A landscape with many valleys, sampled at points; each row gives a point and its height.
A ball rolls from a point to the lowest of its 2 nearest points, and stops where none of them is lower. Distance is the straight distance between rows; heights are no part of it.
Z_736: [108  99 179  74 138 124 131 134 146 106  94 158 124 138 169 170 129  98
 128 177 115  51 121 154 128]  height 3.73
Z_441: [151  73  98 140 150 117 120 158 133 176 133 127 109 129 109 140  70 130
 133 103 133 165 161 152 137]  height 4.81
Z_504: [106 139 168 119 164 105 122 162  66 123 132 196 141 123 132 129 196 150
 104 117 139 153 143  89  68]  height 6.63
Z_851: [166  95  95 130 109 103 114 114 118 143 148 122 202 146 159  89  49 142
 135 118 122 141 114 148 143]  height 7.95
Z_246: [116 186 107 124 116 149 137 124 141 142 100 153 161 110 116 156 131 174
 117 157  82  87 110  90 127]  height 7.84
Z_943: [140 135 104 139  96  51 129 145 171 155 159 103 164 123  85 124  69 121
 159 129 147 114 162 179 154]  height 6.31
Z_477: [148 167 130 141 141 101 120 126 117 177 134 149 123 136  71 130 120 115
 139 119 148 127 154 109 110]  height 4.68
Z_966: [170 125 139  96 105  80 131 111  70 176 154  45 107 146  88 100 101 160
 132 126 135 107 143 122 130]  height 2.28
Z_457: [126 153  68  89 137 114 132 185 133 137 110 157 109 146 159 106 193 159
  83 132 165 147 142 143 140]  height 8.83
Z_212: [112 151  69 156 146 184 104 124 142 109 113 127 109 157 136 115 136 100
 127 127 150 133  76 131 116]  height 5.51
Z_456: [160 162 124 140 111 145 138  72 121 127 123 148 134 148 134 125 128 112
 134 141 139  87 116 116 114]  height 7.74
Z_202: [168 147 119 165 115 176  90 113 156 138 145 169 139 164 124 142  93  92
  92 148 137  59 166 159  83]  height 8.25
Z_426: [ 93 165 126  97 141 182 146 162  88 139 128 136 112 151 178  99 228 119
 134 125 154 165 106  90 103]  height 3.31
Z_475: [161 131 172 112 132 135 114 114  77 108 161  56  58 151 115 106 188 124
 116 129 164 116 157 127 114]  height 4.36
Z_795: [137 105 140  92 157  81 104 111 150  88 124 152 127  52 121 146  80 100
 182 147 122 161 127 111 151]  height 5.49
Z_526: [125 131 121 164  85 140 169 111 196 104 111 110  88  88 106 147 140  97
 173 136 123 148 124 165 176]  height 6.12
Z_196: [154 126  99 157 108 105  95 118 115 114 129 109 184 137 134  83 123 162
 157  74 162 162  81 158 124]  height 6.16
Z_868: [157 106 162 134  59 105 125  94 156 118 166 105 136  57 111 111  92 113
 144 119 135 100 171 137 158]  height 6.09
Z_803: [160 146 136 104 123  76 166 141 100 164 125 166 133 124 135 130 152 147
 134 106 116 179 163 100 114]  height 2.33
Z_899: [105 145  97 127 139 129 102 132 162 169 132  89  98  88  67 123 102 148
 103 131  75  68 138 133 136]  height 3.40
Z_95: [171  96 185 136 106  93  97  82 130  94 174  99 125  64  94 116 101  96
 171 105 142 109 154 123 125]  height 5.64
Z_166: [ 76 135 125 131 137 129  93 113 132  80  98 193 176 138 161 124 153  99
 168 139 134  99  65 117  80]  height 5.55
Z_211: [161 140 158  91 130 153 154  99 112 159 150 109  93 155 124 134  96  95
 104 169 133  64 154 101 136]  height 9.00
Z_905: [149 156  91 116 100 151 137  89 134 130 153  60 142 148 139  78  95 148
  88 158 115  76 122 133 154]  height 2.19
Z_519: [162 110 141 150  95 166 131 104 140 154 109 141 123 150 110 159  58  86
 151 152 108  57 134 156 121]  height 8.61
Z_834: [106 116 159 157 149 101  94 141 136 120 119 139 169 100 109 180 129 153
 135 112 125 124 122 111 118]  height 5.44
Z_774: [161  98 110  94 138  64 123 186 104 111 142  97 114 166 139 109 147 157
 124  97 163 181 160 188 121]  height 8.45
Z_525: [100  91 136 152 140 108 123 159 155  88 101 200 121 116 147 167 143 105
 172 119 136 178 118 179 129]  height 3.18
Z_58: [129 109 148  45 132  84 151  99 136  69 126 166 141 111 174 118 135 105
 170 163 163 127 113  93 129]  height 4.03
Z_616: [ 98 126 149  66 162  80 139 163 140 139 103 177  99 152 136 161 127 119
 102 173 130  75 144 145 122]  height 4.46
Z_131: [187 153 104 153 111 191 123  73 136 137 132 172 119 168 121 115  99  81
 126 140 140  73 126 113  84]  height 7.99
Z_138: [145 155 175 130  60 125 177  99 158 126  95 162 105 126 112 149 164  89
 172 156 123  63 129 143 126]  height 6.15
Z_179: [161 115 128 134  62 137 141  90 160 125 160  92 148  88 133 108  60 134
 114 139  95  82 158 146 150]  height 6.43
Z_553: [159 150 108 156 144 132 100  81 107 135 120 212 163 155 134 104  86 108
 153 131 119 120  96  79  80]  height 6.40
Z_158: [ 88 141 162  86 133 103 182 141 147 144 120 163 141 182 118 159 100  86
 101 187 145  88 138 158 123]  height 5.01
Z_432: [144 131 124 126 139  94  95  93 128  94 194  66 112  64  85  65  86 138
 120  94 118 128 141  99 147]  height 8.00
Z_885: [144 138 102 165 112 152 134  80 108 116 141  74 115  89  96  81 137 124
 186  89 130 174  77  93 166]  height 7.16
Z_639: [105 127 130 128 155 158 104 116 129 173 116  80  81 104  79 163  89 126
 111 144  94  69 127 109 149]  height 4.07
Z_663: [114 150 115 179 120 210 160 135 130 127  77 193 125 162 144 160 167  95
 149 122  86 132  92 126  99]  height 5.15
Z_667: [130 100 151 135 143 165  82 111 111 171 112 127 101 105  87 176  72 107
 162 126  85  83 129 101 123]  height 4.61
Z_522: [ 48 137 164 131 139 132 148 153 108 139 117 138 153 145 136 152 181 128
 148 123 112 137  88 112 115]  height 2.63
Z_54: [112 138  83 139 122 135 120 113 186 146 162 125  95  84  70 116  56  97
 122 153  75  90 142 122 143]  height 4.18
Z_243: [134 156 157 102 104  86 173 116  98 176 138  75 123 167 102 120 111 149
 128 142 121 103 133 110 158]  height 3.16
Z_855: [127  84 179 136  77 125 146 148 142 117  92 141 154 118 161 161 111 125
 156 125 102 112 118 196 186]  height 2.20
Z_408: [181 101  70 120  68 120 117 109 135 130 119 134 185 119 168 103  69 151
 145 114  98 146 104 146 173]  height 7.83
Z_384: [193  88 111  92 115 110 147 126 118 124 136 119 113 122 185 120 125 145
 113 130 128 163 162 133 145]  height 7.11
Z_304: [123 136 139 203 115 207 127 122 147  96 120  98 167 115 118 167  96 120
 123 131  96  94  90 144 144]  height 4.37
Z_512: [126  81 160 119 127 170 141 115 102 124 135  67 112  83 176 175 124 157
 110 125  82 126 124  98 167]  height 4.16
Z_692: [125 132 129 126 149  99 103  95 134 125 176  52 101  98  71 100  72 124
 118 137 131  99 135 117 150]  height 8.24
Z_923: [ 99 133  79 129 111  97 121 152 154 160  98 137 186 162 123 140  73 183
 104 148 104 111 129 153 123]  height 5.86
Z_514: [146 123 112 158 143 131 124 140 193 102 103 201 113 119 139 162 120  79
 156 133 144 163 138 149 119]  height 3.59
Z_421: [116 139 119 151 148 112  63 103 115 101 123  94 103 102  64 104 132 113
 174 104 147 131  87 107 110]  height 2.93
Z_293: [ 74  60 172 105 128  86 138 145 114 132  86 188 126 131 136 156 102  77
 172 134 101 128 107 167 133]  height 2.75
Z_297: [160 106 182 117 120 145 121 131  92  71 159  59  87 121 139 120 199 124
 147  95 150 137 138 146 122]  height 3.30
Z_780: [ 89  50 144 134 127  96 163 145 101 150  80 191 131 143 118 137 110 107
 187 107  80 184 113 155 123]  height 2.07
Z_190: [142 165 152 178 117 159 110 122 139 169 141 107 125 137  77 151 114 137
  63 152 121  73 162 142 102]  height 3.80
Z_835: [ 81  58 153 187 123 113 143 175 102 135  92 138 143 181 114 115 148 149
 144  80 148 172 147 192  85]  height 2.71
Z_913: [118  89 155 110 166 121 143 107 121 125 103 207 107 131 141 153  75  48
 173 141 113 124 109 121 123]  height 3.41
Z_661: [126 146 160 154 119 126 181 135 154  88 158 141 185 168 166 150 131 131
  88 149 147 135 135 163 129]  height 5.91
Z_919: [ 98 129 157 161 165 152 115 143 134 140 103 214 124 149 118 178 114 112
 118 135 120 103 136 119  87]  height 4.54
Z_756: [ 67 181 129 123 154  89 131 176 116 179  98 186 156 139  78 138 151 165
 105 128 138 121 141  83 114]  height 7.37
Z_325: [143  65 171  94 141  94 121 122 108  90 140 130 141  88 137 140  61  97
 175 123 142 168 123 114 173]  height 5.25
Z_346: [157 137 146 133 120 102  64 106 117 109 191  82 150 112 142 114 131 166
  62 139 169  99 165 115 104]  height 7.14
Z_794: [ 70 147  65 142 139 208  90 148 139 139 103  85 131 155 159 123 153 126
 119 127 126 110  56 139 116]  height 4.82
Z_767: [107 135  95 128 170 160  68 122 106 100 127 102  87  90 103 120 173  97
 177  99 128 157  71  94 103]  height 1.48
Z_148: [129 134 185 175 111 177 169  95  98 132 151 105 155 199 160 116 137 124
 110 131 134 128 114 132 130]  height 7.08
Z_210: [ 72 116 149 106 129  93 163 168 104 140 136 159 205 171 174 124 140 177
  60 145 116 151 144 137 112]  height 5.20
Z_549: [171 160 139 144 145 115  68  90 131  94 186 123 117 105 114  81 158 136
  66 128 192 109 168  91  85]  height 6.66
Z_61: [151 127 122 167  79 189 144  95 156  76 126 111 178 102 148 147 105 126
 131 134 103 113 103 154 167]  height 3.95
Z_458: [135 146 149 179 141 167 100 142 147 185 145 124  99 137  57 173  81 105
 109 132 136  89 173 138 110]  height 3.19
Z_902: [156 138 165  80 130 139 119 141  76 125 151  98  62 113 117 121 217 142
 100 137 152 104 173 106 111]  height 5.17
Z_809: [122 177 137 118  95  79 161 111 141 134 127  97 140  89 107 139 184 161
 136 129  96 103 137 102 137]  height 5.34
Z_792: [119 161  88  90 107 120 156 136 187  74 115 145 162 105 190 117 188 156
 124 156 131 140 115 111 136]  height 7.19
Z_376: [130  87 107 117 121 153  89  95 123 102 101 113 118  82 136 101  78  99
 183 137 110 148  66 110 179]  height 6.52
Z_174: [ 85 147 135  87 152 118 198 143 144 154 127  98 107 199 131 111 107  82
 132 162 156 158 104 144 179]  height 6.89
Z_503: [142 115 148 160  80 150 140 118 142  80 119 141 180 110 154 123 103 116
 171 111 135 162  87 151 175]  height 4.43
Z_460: [169 136  59  90 167 101 119 139 133 166 166 128 122 114 134  97  78 150
  97 132 149 179 162  90 144]  height 4.93
Z_181: [147 151 100  86 109 173 156  97 139 123 123  90 130 140 160 121 117 139
  79 172 105  90 120 109 161]  height 1.26
Z_625: [126  91 156  99 125  78 164 176  73 135 137  92 104 184 142 102 175 148
 128 101 141 190 148 172 119]  height 8.23
Z_453: [148 160 123  81 145  74 133 158 103 192 126 145  92 142  75 111 125 133
 137 134 147 121 160  96  98]  height 4.06
Z_907: [ 70 127 113 152 160 151 166 151 116 179  92 150 136 173  90 128  89 129
 132 123 117 176  95 111 122]  height 3.55
Z_686: [ 92  50 178 166 136 130 160 152 103 159 116 155 137 194 133 123 107 125
 101 110 135 186 168 167  91]  height 1.90
Z_419: [101 137 109 117 172 156  86 148  89 123  92 147  99 136 123 134 176 109
 153 111 127 134  74  93  90]  height 2.92
Z_733: [ 81 128 165 106 133 129 186 183 105 170 140 117 148 170 171 137 150 164
  61 160 115 163 146 121 147]  height 4.63
Z_267: [ 98  93 167 149 146 143 172 118  95 169 111 152 129 172 101 131  99  80
 141 124  98 152 106 128 136]  height 2.90
Z_227: [119 103  74 142 106 138  96 149 162 121  85  98 141 128 157 136 147 158
 125 111 119 106 101 207 142]  height 3.35
Z_600: [163 152 160 116 125 126 100 142  87 109 137 157  92 107 131 149 236 170
 106 121 138 126 176  96  94]  height 5.78
Z_718: [121 155 107 153 102 116 134 124 113 108 139  63 180 137 161  86 175 178
 150  91 148 166  88 130 130]  height 6.61
Z_758: [135 164 118 157 124 201 173 136 171 106 100 210 115 110 141 182 167  88
 136 151 126 139 123 108 108]  height 4.58
Z_845: [145 165 136 164 117 168  86 105 140 132 153 132 139 132 139 138 153 169
  49 157 123  69 153 118 104]  height 4.48
Z_723: [115 162 119 133 104  93 118 122 187 113 115 153 129  92  96 156 149 126
 146 149 111  90 142 150 123]  height 5.38
Z_47: [136 100 189 169 143 117  97 132 145 162 169  99 126 102  86 185  82 128
 107 120 129 100 181 138 126]  height 2.43
Z_742: [110 110 146 190 129 118 139 160 104 141 112 100 106 178 110 128 154 154
 149  83 150 173 128 167 115]  height 3.46
Z_698: [117  93 182 129 125 114 123 123 122  82 122 130 149 110 151 119 103 109
 191 115 144 163  81 149 175]  height 4.88
Z_476: [102 177 122 114 146 131 130 149 149 159 121 156 146 117 107 164 130 144
  92 149 123 105 145  96 137]  height 7.65
Z_833: [124 147 100  73 190  96 128 154 124 120 133 145  74 126 130 120 142 100
 108 141 165 174 126 108 148]  height 6.14
Z_433: [121  94  89 133 123 139  99 120 160  60 166  58 117  77 167  74 121 139
  89 111 125 102 135 171 159]  height 3.36
Z_658: [130 139 122 179  80 191 165  95 201  88 113 132  83  67  84 148 128  87
 166 140  90 108 126 150 151]  height 5.74
Z_761: [112 110 135 120  70 119 136 152 156 115  91  90 153 120 141 153 134 143
 136 125 111 100 112 194 191]  height 2.74
Z_821: [119 147 128 127 155 200 133 125 127 135 152  92  78  61 118 123 183 136
 100 116 123 163 138  50 151]  height 6.58
Z_150: [112 127  95 128 121 161 104 118 180 127 149 102 149  60  99 141  35 125
 106 151  70  95 134 121 161]  height 4.67
Z_321: [126 159  75  92 153 101 106 166 143  85 141 114 124 120 153 103 200 152
  97 129 184 168 143 142 124]  height 8.63
Z_366: [ 89 163  92  99 172 132 131 154 103 150 121 191 152 170 152 108 137 144
  66 151 152 139 107 103 130]  height 4.98
Z_570: [138 151  95  94 147 105 145 124 176  94 136 126  92  98 102 101 147  95
 135 139 175 168 131 108 147]  height 6.53
Z_869: [ 63 160 156  94 150 132 153 160 113 141 116 128 154  99 164 166 163 155
 115 138  97 130 103  85 134]  height 3.60
Z_623: [158 153 164 182 135 177 121  85 108 124 156 105 133 120 132 133 144 138
 121 106 151 150 133  87 120]  height 5.46
Z_535: [148 146 126  82 134 118 152 103 130 157 140 107  59 129  93 105 114  76
 124 155 148  78 158 114 147]  height 8.75
Z_634: [187  83  94 130 128 120 104 153  94 175 139  97  98 146 103 103  82 138
 157  82 136 156 155 139 111]  height 5.09
Z_392: [118 146 100 124 116 113  91 120 198  98 130 156 155  46 102 163  87 134
 127 159  79  94 138 125 130]  height 5.03
Z_492: [112 146  99 167 130 146 122 114 139 119 104 186 139 195 126  97 136  95
 149 133 152 132  71 156 103]  height 6.13
Z_109: [117  91 181 120 114  93 178 136 147  94 141 156 180 162 187 147 118 115
 107 140 142 132 155 186 145]  height 5.66
Z_925: [115 112 109 165 150 113 129 161 158 127 136 110 117 130 119 147 112 115
 137  91 146 200 130 169 159]  height 4.47
Z_423: [142  81 144 132  85  91 137 168 140 136 101 139 120 127 124 156 114 112
 175  93 129 131 146 217 160]  height 1.54
Z_716: [125 114 113 124 176 159 113 163 149 181 121 202 113 153 130 167  72 106
  97 153 122 116 161 132 117]  height 4.97
Z_754: [121 130  95 141 174 146 101 138 105 162 111 168  74 204 100  90 122  89
 115 117 183 138 126 125  99]  height 4.99
Z_766: [132 101 179  64 143 116 139 171  69 107 149  92 100 166 166 134 189 150
 109 130 126 164 144 147 118]  height 7.91
Z_581: [100  89 146  89 176 101 109 151  87 155  84 158  78 135  79 140 110  86
 173 119 109 152  99 108 107]  height 1.72
Z_469: [134 188  79 125  81 126 120 126 159 164 101 156 130  83  87 147 138 166
 118 150  57  66 144  95 104]  height 8.04
Z_587: [169 116  64 128 123 110  97 121 103 151 133  86 110 104  80  97  84 154
 158  97  98 164 117 106 132]  height 5.45
Z_170: [135 164 137 148  95 132 146 125 181 139 114 147 122 137 109 162 134  91
 132 162 126  71 171 164 120]  height 5.71
Z_121: [158  91 103 102 149 117 116 135  87 178 111 171  80 132 110 139 107 117
 159 109 106 143 137 103  98]  height 0.45
Z_963: [123 123 154 126 145 146 110 114 106 144 140  75 139  85 134 164 117 181
  91 126  78 114 122  86 156]  height 4.55
Z_358: [ 78 142 104 105 140  90 124 168 142 130 119 164 212 149 160 141 107 184
  79 149  98 125 124 131 117]  height 5.59
Z_42: [117  84 125 123 143 103 148 157 126 120  90 182 129 146 149 132 128 120
 153 104 116 191 107 156 127]  height 2.66
Z_898: [115 110  98  85 155  93  58 157 115 110  95 145 122 120 112 134 148 138
 123 127 125  74 121 127  85]  height 2.77
Z_333: [113 144 126 169 149 127  78  96 110  89 113 193 190 140 137 126 115 126
 172 118 130 116  84  93  71]  height 6.01
Z_749: [178  92 142 128  95  96 115 152 112 116 139 100 125 108 146 150 163 177
 130  89 119 150 171 181 124]  height 1.56
Z_911: [123 207 139 147 138 165 117 123 124 104 171  97 118 105 133 101 227 138
 104 128 204 142 148  83  95]  height 7.79
Z_806: [144 161 182 168  72 130 191 104 130 137 110 111  97 144  88 153 159 102
 176 122 125  92 138 142 150]  height 6.57
Z_479: [104  75 133  86 157  98  92 128  94 105  93 177 128 143 145 114 135  98
 150 128 125 101 107 141  77]  height 1.53
Z_45: [ 83  92 170  97 166 116 150 138  79 178 111 162  88 164  92 142 103  79
 145 132 113 136 131 114 114]  height 2.67
Z_906: [175  89 153 111  80  59 135 154 125 137 138 110 137  92 129 141 116 149
 171  90 126 138 166 185 156]  height 0.78
Z_891: [146 155 147 141 137 173 143 123 102 131 142 142 111 148 158 126 182 140
 119 115 155 156 128  84 109]  height 4.75
Z_97: [156  99  88 119  91 111 129 128 113 115  97 142 175 127 184 102 126 168
 155 108  99 132  78 134 142]  height 7.66
Z_739: [132 141 126  73 139 151 175 104 128 136 125 129 116 130 165 123 121 128
 111 179 128 124 117  80 161]  height 2.24
Z_76: [130 137 162 197 110 202 152 122 148 111 124 140 122 120 109 194 128 102
 138 128 106  95 135 142 121]  height 4.80
Z_771: [ 97  96  84 111 163 133 112 128 111 105 105 151 162 166 176 102 109 117
 130 137 126 132  64 141 127]  height 5.90
Z_318: [135 141  56  91 174 126 115 169 138 188 133 143 102 146 115 113  86 147
  70 131 142 156 161 126 151]  height 5.29
Z_748: [126  93 220 184 151 150 126 138 122 128 153 114 134 131 130 205 115 128
  96 126 138 141 160 146 127]  height 1.70
Z_838: [127 129 104 127 135 189 121  85 140 113 128 121  85  42 112 115 153 129
 116 109  86 132 132  47 121]  height 6.10
Z_602: [ 73 133 123 121 113 106 131 138 152  80  99 156 159 117 176 137 151 108
 167 161 127 113  68 160 136]  height 5.00
Z_837: [134 103 146 104 169  81  96 144 129 121 123 148 130  94 118 163 113 120
 147 119 123 140 135 128 126]  height 5.69
Z_782: [145 128 126 174 132  93 120 106  98 157 172 121 206 180 126  88  51 158
 125 106 151 160 131 120 121]  height 8.12
Z_810: [165 153  86 123 155 114  99 117 125 134 153 117 139  82 116 110 126 160
 117 102 138 174 153  67 116]  height 4.50
Z_613: [141 139 170 111 164  99 106 157  89 104 124 156  99 115 117 151 203 124
 131 111 153 143 151 103  87]  height 6.19
Z_484: [111 107 169 115 111  81 186 146 140 150 135 153 154 190 148 132  77 103
 109 159 125 118 164 185 127]  height 5.37
Z_437: [117 175 102 108 120 105 174 117 182  99 136 118 139 106 135 109 167 135
 148 135 164 177 113 110 156]  height 6.86
Z_842: [149 177 113  74 116  66 152 151  81 183 127 119 114 132  98 109 174 178
 123 115 129 140 151  92 114]  height 3.21
Z_496: [141 106 134 141  81 209 185  84 154  78 163  66 124  84 174 118 152 145
 120 129 124 140 132  98 157]  height 2.62
Z_599: [149 119  83  44 162  89 112 177  98 129 130 128 104 167 148  97 158 159
 102 128 147 164 144 157 124]  height 8.66
Z_364: [141 152 132 149  92  87 102  99 135  96 171  64 128  68 102  69 128 161
 113 104 118  95 152 123 132]  height 7.73
Z_483: [ 91 194 144 126 140 181 128 143 110 121 160  76 119  70 144 124 218 137
 103 126 160 149 125  79 126]  height 7.20
Z_459: [118  98 153 101 142 136  91 121 114 110 108 122 116 156 149 143 146 102
 127 148 141  61 107 149 116]  height 2.89
Z_714: [194  61 144 111  83 140 118 101 119 103 136 121 154  95 187 131  92 145
 132 103 122 130 142 130 156]  height 6.90
Z_385: [176  95 155  76 157 144 148 140  89  94 153 111  64 145 165 120 187 126
 104 133 167 171 165 129 128]  height 7.58
Z_975: [ 88 126 147 109 147 141 176 113 126 103 134 130 130 177 147 110 113  45
 160 168 163 139  83 148 159]  height 7.26
Z_160: [143 135  92 158 127 116 106 101 133 132 108 178 143 168 104  89  82  90
 172 125 149 129  81 130 101]  height 6.51
Z_404: [146 112 140 124  87 143 133 142 123 210 112 126 116 169 124 151  84 130
 125 147  87  65 150 160 120]  height 8.77
Z_521: [ 93 149 150 134 142  91 113 168  83 168 105 187 143 135  83 146 164 188
 115 109 117 131 162  77  71]  height 7.07
Z_309: [134 123 160 150 121 142 130  91  90 127 124 138 153 186 134 119 131 129
 130 117 144 106 105 121 103]  height 7.44
Z_598: [167 129 154 133 146 122 103  73 113  78 167  94 137  95 140  99 162 135
 109 116 167 140 138  71 111]  height 6.08
Z_991: [102 106 117  68 126  97 149 118 162  82  98 156 130 114 176 128 129 109
 178 182 135 126  82 135 163]  height 4.57
Z_610: [102 147 147  82 150 105 167 150  87 178 134  90 113 156 125 137 123 144
  83 158 124 135 133 100 161]  height 3.91
Z_507: [106 109 101 116 144 135  46 136 135 104 124  90 100 112 110 117 148 141
  86 119 121  54 130 166  97]  height 3.76
Z_695: [ 96 146  72 133 115 179 101 145 149 124  99  77 110 126 153 111 172 155
 104 124 104  91  94 153 141]  height 4.08
Z_8: [147 142 173 196 104 214 186 122 128 101 145 133 162 167 181 158 159 118
 103 116 138 143 141 142 105]  height 6.64
Z_622: [160 109 157 108 118 120 132 136  91 218 151 118  96 168 134 131  84 132
 111 161 109  65 171 123 117]  height 8.97
Z_129: [165 159 116 160 106 167 109  95 161  99 148 143 145  89 148 123 160 157
  82 122 124 111 170 106  93]  height 5.05
Z_603: [112 106 143 209 137 129 113 171 147 129 127  96 147 142 121 148 130 152
 149  58 163 185 136 182 147]  height 4.09
Z_937: [148 154 120 160 154 161 148 128 175  89 116 214 124 148 145 138 161  73
 146 134 166 173 141 123 113]  height 4.02
Z_609: [112 123 163 135 166 161 121  91 119 109 113 203 112 134 130 156 109  68
 154 148 121 117 100  91 102]  height 3.94
Z_239: [ 99 146 159 153 128 180 178 148 143  96 139 138 173 153 201 153 158 114
 124 134 139 173 116 150 129]  height 6.25
Z_371: [197  73 131  62 128 118 165 125 110 100 157  88  87 118 173 114 144 117
 127 123 159 186 162 121 158]  height 7.30
Z_508: [168  99 136 155 106 162  82  88 149 127 144 135 115 128 138 140  82  80
 117 140 130  43 154 179 109]  height 8.44
Z_959: [ 81 161  97 123 159  82 165 152 159 149 123 113 140 177 106 118 109 125
 123 141 154 154 114 157 164]  height 6.55
Z_263: [103  99 105  99 155 139 100 108 114  94 108 133 141 126 160 105 105  95
 181 139 120 147  44 116 147]  height 6.22
Z_446: [139 115 104 148 112 129  71 134 131 189 157  72 104 108  96 118  82 170
  87 122 103  75 173 136 112]  height 2.39
Z_365: [128 118  98 119 131 146  74 110 164  78 158  95 101  93 156  92 132 135
  62 139 129  57 154 140 111]  height 4.25
Z_286: [148 160 154 114  65  40 162 101 153 130 129 110 155  83  92 141 129 142
 186 145 110  87 133 125 142]  height 5.73
Z_592: [172 103 158 152 108 139  72  87 118 134 136 124 120  57  91 143 100 108
 162 105  92  84 143 110 115]  height 5.11
Z_62: [ 68 131 104 135 156 126 162 165 112 182  94 181 158 193 110  92 124 146
  79 138 133 167 123 109 118]  height 4.27
Z_53: [136 146 113 148 128 131 153 114 105 126 134  62 129 123 124 108 149 145
 166  94 142 188 100 110 166]  height 7.03
Z_753: [103 120 121 120 151 153 101 139  82 158  90 159  87 186 115 112 152 126
 113 121 141 107 111 125  81]  height 4.10
Z_546: [155 114 137 110 106 110  92 114  90 180 150  82 125 113  79 118  80 158
 125 130 101  76 142 106 122]  height 1.18
Z_830: [152 117 144 155 130 172 103  73 149 109 137 129  88  48 109 140 113  96
 150 116  85 121 141  86 121]  height 5.57
Z_721: [ 67 149 130 144 128 183 199 166 144 135  84 195 127 175 138 145 163  75
 134 146 113 132 101 143 109]  height 5.67
Z_956: [121 149 146 183  86 128 164 117 137 125 105 106 130 121  92 150 138 118
 190 100 118 150  97 143 166]  height 6.47
Z_44: [116  97 208 179 141 126 135 145 101 136 156 155 164 155 143 162 124 118
 108  99 141 164 163 163 110]  height 0.98
Z_722: [148 111  53 142 140 106  63 125  92 123 125  82 145 139 104  78 114 175
 142  88 131 162 107 127 117]  height 5.76
Z_867: [144 138  87 161 100 178 119  88 161  98 155  62 135 127 128  83 104 126
  97 121 119 114  97 159 164]  height 3.17
Z_556: [ 65 144  90 148 131 103 168 175 150 163  93  73 140 159  74 139  92 151
 150 133 127 156 105 158 168]  height 6.30
Z_950: [148 127 152  46 125  93 184 109 121 129 125 148 130 129 173 122 142 122
 123 168 131 113 151  87 144]  height 3.15
Z_5: [137 138  69  92 111 103 141 132 132 100 109 144 169 135 185 101 169 168
 135 126 109 139 100 113 127]  height 7.45
Z_497: [149 110 105 162 116 152 107  87 147 103 116 105 101  66 103  87  95 105
 183 113 105 196  76 112 172]  height 6.81
Z_674: [145 167 119 140 107  81  94 101 139  97 185  62 147  95 129  77 155 198
  55 129 133  80 157 124 111]  height 7.46
Z_656: [133 154 135  96 120  87 122 123 100 140 135  97 143  74 119 148 160 206
  96 130  79 104 138  76 127]  height 4.95
Z_769: [137 139 114 124 117 112 142  93 152 141 145  81  91 113  85 108 114 103
 134 126 135 110 146 143 156]  height 8.49
Z_931: [131 143 142 129  98  34 119 125 150 135 132 142 163 111  89 125  89 134
 171 123 130 113 121 141 126]  height 6.05
Z_811: [111 126  89 153 123 183 119 118 171  68 166  56 155 108 173  99 147 140
  82 117 149 142 118 173 167]  height 2.46
Z_773: [ 70 132 125 110 150 140 161 160  86 156 112 149 132 156 138 113 184 142
 134 106 124 171 106 113 112]  height 1.25
Z_729: [ 40 123 110 135 147 164 154 164 154  96  88 182 132 179 155 145 148  80
 134 156 132 129  73 188 106]  height 6.07
Z_537: [127 153  98 110 193 120 122 151 123 142 117 176  85 162 110 103 147  83
 143 112 173 184 116 108 121]  height 5.68
Z_406: [129 194 126 135 126 113 126 155 130 102 146 126 132 136 150 101 243 143
 109 128 192 148 137 124  96]  height 8.30
Z_567: [137 134  60  94 186 139 105 164 152 173 125 185  99 125 122 133  70 102
 102 148 134 156 143 113 140]  height 5.30
Z_261: [153 137 114 133 151 128 138 148  98 164  98 166 100 122 123 143 148 141
 145  84 102 188 131  99 132]  height 1.50
Z_191: [163 102 173 151 109 206 162  95 107 127 141  74 108 119 165 152 144 140
 114 122 108 134 134  99 168]  height 3.64
Z_713: [136 128 127 176 139  90 103 145 128 152 137 165 156 135  92 147 102 146
 145  90 149 159 148 124  89]  height 5.10
Z_274: [125 136 119 129  84 166 171 110 171  89 162  39 140 114 174  96 170 146
 107 128 147 154 123 139 169]  height 1.06
Z_395: [121 127  77  96 155 122 116 137 117 147 113 145 142 181 163 102 112 145
  93 150 118 114 108 128 117]  height 5.52
Z_327: [145 158 123 145 117  89 141 114 100 173 161 159 178 195 124  93  83 146
  99 131 152 139 142 119  79]  height 8.35
Z_938: [ 58 141  84 154 125 105 125 170 156 147  86 104 179 141  83 140  79 193
 134 142 116 149 106 134 151]  height 6.11
Z_413: [147 150 124 125 139  76  98 101  96 116 141 118 137 105 103 108 154 151
 173  94 138 152 118  85 109]  height 3.92
Z_785: [141 147 146 150 107 202 162  90 173 104 116 150  76  92  96 170 135  74
 135 166 105  84 155 117 129]  height 5.28
Z_638: [162  91 144 112 118 114 122 144  88  71 144  67 119 109 151 122 186 165
 141  88 134 167 125 158 146]  height 2.36
Z_90: [172  95 121 136  82 153 124  94 173 102 142 126 141  90 171 135 103 146
  94 127 104  89 169 154 136]  height 6.68

Call two points neighbours if one is among the 2 nearest of the other. Go from one point of each pair to the other, from neighbour to neighbour, staying as low as possible. Name the highest point that can't be avoided.
Z_899 and Z_44 => Z_90
Z_274 and Z_181 => Z_867
Z_899 and Z_61 => Z_806
Z_767 and Z_780 => Z_567
Z_773 and Z_479 => Z_476
Z_61 and Z_121 => Z_837
Z_479 and Z_274 => Z_365
